Each row is a point on a tangle of strands that fork and nearly touch. The rows are in no order.
Points whose rows are less than 54.5 apart are linked; no others are. Some points are linked to none.
sumog: [  4 -31 -26   2  -8 -20   1 -25  16  17  -4 -11  -7  27 -11   2 -13 -32
  27 -25  -4 -24  24]
febem: [ -8 -39   0  -4  -3  -9  35 -23  14  22  13 -21 -21  47 -12  -7 -13 -37
  -1  -7   2  -6   5]
zuf: [ -5   0 -12  34  -8  -3  -3  10   1  10  -8 -18 -16  25   8  -2  -8 -26
  21 -21  -8 -12   2]
Vev: [-18   0 -37 -10 -23  26  35 -15  -1 -23   6  12  17 -29 -17 -17  15  25
   4  10  -7  30   1]
lam: [  2 -42  19 -28   5 -28  22 -18   0  11  15  -5  -2  18 -22  -3 -10 -41
 -14   9  24 -12   3]
pomab: [ 10  33 -22   9   2  11 -47  14   2  -4 -30   5   0 -22  12  18   0  37
  18 -11 -18   0   3]
Rivel: [  0 -36 -14   1  -7 -19  16 -21  17  23   1 -18 -16  46 -11  -1 -15 -42
  16 -21   0 -19  17]
sab: [ 12 -12  37  21   4  -7  17  19  -9  14  21 -11 -10  54  24 -22  -1 -42
  -4  -3   4 -25 -11]
malu: [  5  19 -17 -34  -2   8 -35  -8  14 -15 -18   9  13 -43 -15  28   0  54
  -5  10  -4  31   1]
ror: [ 17  29 -28  18   8   5 -56   9   3   6 -34   7   0 -15  21  20  -3  31
  30 -24 -21 -18   9]
Tafe: [ 30  -3  18 -45  30 -33 -41 -26  17  11  -6  13  15 -12   4  29  -8  20
  -4   8   8 -16  11]
mebag: [ -4  -3  -4 -25  -6   7   5  -9  -5 -17   5  14  19 -34 -19   2   9  16
  -8  12   8  13   4]
suzes: [ 11  23  30 -41  22  -8 -34   4   9 -13  -1   6   8 -27  -5  27   1  35
 -28  26  15  22 -12]
Dules: [ 26 -15  -5 -36  18 -15 -15 -33   0   8  -6  31  36 -31   2  11   3  21
  10  -1   4 -26  24]
nabuf: [ -8 -29 -12  -6   5   6  60 -39   5  14  19  15  12   8  -1 -25   3  -3
   8  -1  -2 -13  12]
vumo: [-18 -14   0   4  -7 -21  -8   7   8   7 -11 -32 -28   9 -28  18 -20 -36
  -4  -8  14  10  -2]
bapa: [ 23   2  53 -21  22 -15 -13  18 -24  -6  22  19  18  -5  18  -3   9  -2
 -27  32  17 -20  -6]
Tomiv: [-21 -30  -3 -19 -14 -13  26 -27   8   1  11 -19 -18   0 -43   8 -11 -28
 -11   6  16  22   2]
Mudoz: [ -8  15 -24 -17 -19  19 -18   7   1 -27 -15   5   9 -41 -22  13   8  40
  -6  13  -7  35   0]
felu: [ -8 -29   2 -16  -3 -10  24 -22   2   4  14  -5  -1   5 -20  -4  -3 -25
  -4   3  11  -2   5]
bug: [ -4  24  -3  14 -24  39  20  22 -14 -32  15  13  12 -12  11 -28  26  22
  -4  13  -9  20 -15]
niser: [-26 -31   3   0  -8   6  48 -23  13  14  19 -25 -28  37 -16  -7 -10 -23
 -12   0  -3  15  -2]
tepu: [ 11   2  34 -34  27 -34 -43  -3  15   5  -6  -6  -5  -8 -10  32 -13   3
 -22  15  19   2  -2]
rumu: [-24   6 -18   5 -22  28  35  -5  -2 -21  16  -2   2  -7 -11 -18  15  13
  -5  11  -9  29  -6]
ruz: [ -5   7  -6  28  16 -24 -38  31   3  26 -35 -15 -33   9   4  24 -21 -34
  -2 -24   9  -4  -5]
gida: [-20 -19  -1 -24 -14  -8  13 -21   3 -10   6  -9  -7 -22 -44  11  -6 -11
 -15  12  18  28   1]
teluk: [-24 -13   0 -24 -12   4  33 -15  -1 -16  17  -2   1 -24 -37  -3   3  -5
 -21  20  16  33  -6]
monop: [  9  41  -6  48 -10  23 -19  40 -20  -8 -14   6  -3  -2  34 -14  10  13
  16 -16 -16  -9 -10]
Seti: [ -2 -22   7 -15  12   1  56 -25  -8   5  22  24  24  -4   1 -30   7  -5
  -2  12  14 -16   1]
libo: [  9   1  25  32  -2   4  16  17  -9   6  20  -6  -6  43  28 -25   6 -27
   4  -9  -5 -22  -9]
dezuz: [  3   9 -21  35  -6   0 -18  11  -2   5 -14  -9  -9  11  14   1  -3 -12
  29 -26 -15 -19   8]
bopuf: [ 19  39  25 -34  32 -13 -49   6  20  -4  -9   0   3 -17  11  30  -5  43
 -13  16  11  17 -20]
dod: [-20 -12 -37 -11 -12  20  53 -35   3  -7   8  19  20 -23 -14 -23  10  20
  10   4  -5  15   9]
non: [  3  15  35 -16   2  14  -1  26 -20 -27  18  15  17 -21   2  -7  19  14
 -28  29  15  12 -15]
tole: [-27 -10 -19  16 -11  32  58 -26   9   3  22  -1 -12  20   2 -23   8  15
  -3   2 -27  17   5]
Vug: [  7   1  28 -12  19 -26 -39  13   5   6 -11 -11 -10  -1  -5  26 -12 -10
 -15   5  14  -5  -1]
Vudid: [ -2  11  30 -17   3   2 -13  20 -10 -21   9   2   6 -20  -9   7   7   7
 -27  24  15  15 -12]
Bemur: [-18  -8  -7  31  -9  30  48 -17   8  10  22  -6 -18  40  17 -23   6   6
   1  -7 -31   2   6]
fur: [  9  28 -14  45  -7  13 -21  27 -13   0 -15   1  -5   5  27  -8   5   1
  25 -24 -17 -20  -1]
Kenit: [ 24  12 -14 -24  18 -14 -55 -24  22   9 -23   6   9 -17   5  34  -8  36
  20 -13 -11 -10  14]
fozi: [  4  21  20   3 -11  30  18  27 -22 -30  22  18  19 -13  11 -26  25  17
 -17  21   3  11 -18]
las: [-11  -1   7  37  -3  -5   6  25  -2  16  -4 -27 -26  36  10  -6 -11 -39
   3 -17   1  -2 -14]
tebe: [-20 -24 -25  -3   1  18  72 -44  10  12  15  17  11  -1  -3 -27   4  14
   7   0  -8   1  13]
beluf: [-10  -7   2  18   4 -25 -22  23   6  20 -23 -27 -31  20 -10  18 -22 -44
  -3 -17  15  -2  -5]
tef: [ 15  23  16  15   2  10 -23  27 -16 -13  -1   9   9  -7  20  -2  11  10
   1   0  -2 -13  -5]
tasa: [ -8  26 -36  27 -27  29  -1  11  -9 -22  -7   0   5 -10   6 -14  13  22
  22  -6 -25  11  -1]
tak: [ 31  15 -16  -7  17 -10 -59 -12  13  11 -26  10  10 -10  18  26  -3  31
  29 -20 -17 -26  18]
mepa: [ 21  26 -12  25  21  -7 -56  21   3  17 -36   2 -10  -1  27  20  -8   9
  21 -26 -11 -25   4]
turat: [  0  29 -20  19 -14  21 -24  23 -10 -17 -15   4   1 -20   8   1   9  24
  13  -5 -16   5  -3]
ton: [-27   3  -5  14 -16  30  47  -7   2 -11  24  -8  -8  13  -2 -20  10   6
 -11   9 -13  26  -8]
puf: [  1   5  33 -37  14  -9 -21   7  -1 -15   6   5   7 -28 -17  20   3  15
 -33  27  20  19  -8]
Rez: [ 20   0  -3 -31   9  11   7 -11 -15  -9   1  44  47 -42   8 -10  17  37
   1  11   6 -11   7]
didu: [ 11 -34  24 -18   7 -35  -8   0   0  12   4 -10  -6  25 -14   6 -14 -43
 -10   4  20 -20   7]
biper: [-25 -23  -5  -2 -16 -14  15 -11  11   5   1 -35 -32  14 -37  10 -18 -35
  -6  -2  11  23  -2]
Pemu: [  6  -5  43   1   6 -12   0  25 -17  -2  17  -9  -3  19   6  -7   0 -33
 -19  12  17 -12 -14]
lut: [ 17 -13  -8 -47  14 -11  -7 -36   3   3  -8  33  35 -49 -10  13   1  34
   0   6  11  -5  18]
pora: [ 34 -12  12 -32  26 -24 -33 -21   3  11  -3  24  26 -12  11  15  -1  12
   6   3   4 -32  20]
lir: [ 24  13 -12  13  -9  25   5   1 -19 -15   9  30  29  -8  26 -27  24  22
  23  -7 -16 -25   8]
pefu: [-22  28 -14  62  -6   9   3  36 -11  11 -18 -19 -31  19  21  -7  -5 -23
   4 -22  -9  15 -23]
foler: [  8 -11  -4 -44  10  -3  15 -25  -6  -4  -5  41  47 -56 -11   0   5  35
  -7  14  17  -1   9]
godi: [ 17 -17  25 -43  23 -38 -34 -20  14   9  -4   3   3 -11 -16  30 -12  -1
 -17  14  20  -6  11]
dozov: [-33 -22  -6   7 -17   0  35 -15  14   9   9 -36 -37  31 -25   3 -15 -26
  -9   0  -3  27  -5]
dudut: [  8  -4  40  -5  23 -33 -37  27   0  12 -11 -14 -15  14   1  20 -16 -29
 -21   8  20 -12  -7]
gisi: [-10  13 -34 -11 -29  27   3   5  -5 -31  -7   9  16 -39 -19  -3  14  35
  -1  13  -9  35  -1]
venol: [ -3  23 -27  14 -28  39  12  16 -11 -31   4  12  14 -16   8 -24  23  31
   8   7 -19  17  -7]
pala: [ 19  17  -5 -38  14  -9 -45 -23  21  -2 -16   8  14 -30  -4  33  -4  46
   4   3  -3  10   6]
bifa: [ 13   9  -3  24  18 -22 -48  22   6  21 -30  -7 -15   7  14  20 -14 -15
  15 -24  -1 -23   7]
fad: [  4 -23  11 -27  16  -8  46 -22 -15   5  15  31  37 -24  -2 -24   5  -1
  -2  17  24 -19   4]
pemub: [ 18 -28   7 -11   8 -27 -14  -9   0  11   2   3   7  14  -2   5  -6 -30
   8  -6   7 -32  19]
fitev: [-15  33 -39  48 -25  28   4  21  -8 -14 -14 -10 -10   2  13 -13   7  14
  22 -14 -29  15  -8]
giki: [ 11  -8  44   6  12 -25 -15  32 -11   9   3 -12  -9  29  10   1  -8 -42
 -16   6  17 -21  -8]
bavus: [ -5 -23  27  13   0  -4  29   9   3  18  17 -23 -23  59   8 -14  -9 -42
  -9  -4   3  -9 -12]
repov: [  0   8   4  29 -10  16  18   8  -8  -4  17  -3   0  23  20 -23  11 -10
  11  -8 -13 -12  -4]
deg: [-10   3 -12  37 -13  23  31  -5   4   4  14 -10 -12  35  20 -21   6  -2
  15 -13 -27  -3   2]
seriz: [-24  33 -22  55 -17  21   7  30 -10  -3 -13 -18 -22   9  14 -10   2  -5
  10 -14 -17  21 -18]
Duped: [-20   9  -2  55  -8   9  19  22   2  20  -2 -28 -33  43  21 -10  -9 -28
   4 -22 -12   7 -16]

A fork is a point with three links. Follow the links from the first point to the second and name the forks in between, in order.
dozov, pala: biper ror
libo, malu: Vev
Mudoz, fozi: ror tasa
tak, sumog: ror biper
deg, pomab: Vev ror
suzes, bifa: tasa ror
non, ton: tasa ror Vev
vumo, didu: biper Tomiv
teluk, sumog: Tomiv biper

Follow the links from the first point to the second, and from the first to the third. Name the last point that the two ways share.
puf, biper, Kenit: ror
non, niser, zuf: tasa
rumu, dozov, pefu: ror
niser, ruz, didu: biper
bopuf, fur, ror: tasa

A fork is a point with three links, a tip a point with one. Leave the first point through the second and follow the links. Name the first fork or tip that comes.
bug, fozi: bopuf
puf, Vudid: tasa
bavus, sab: Vev
Vev, rumu: bavus
dudut, Vug: Rez
ror, mepa: biper
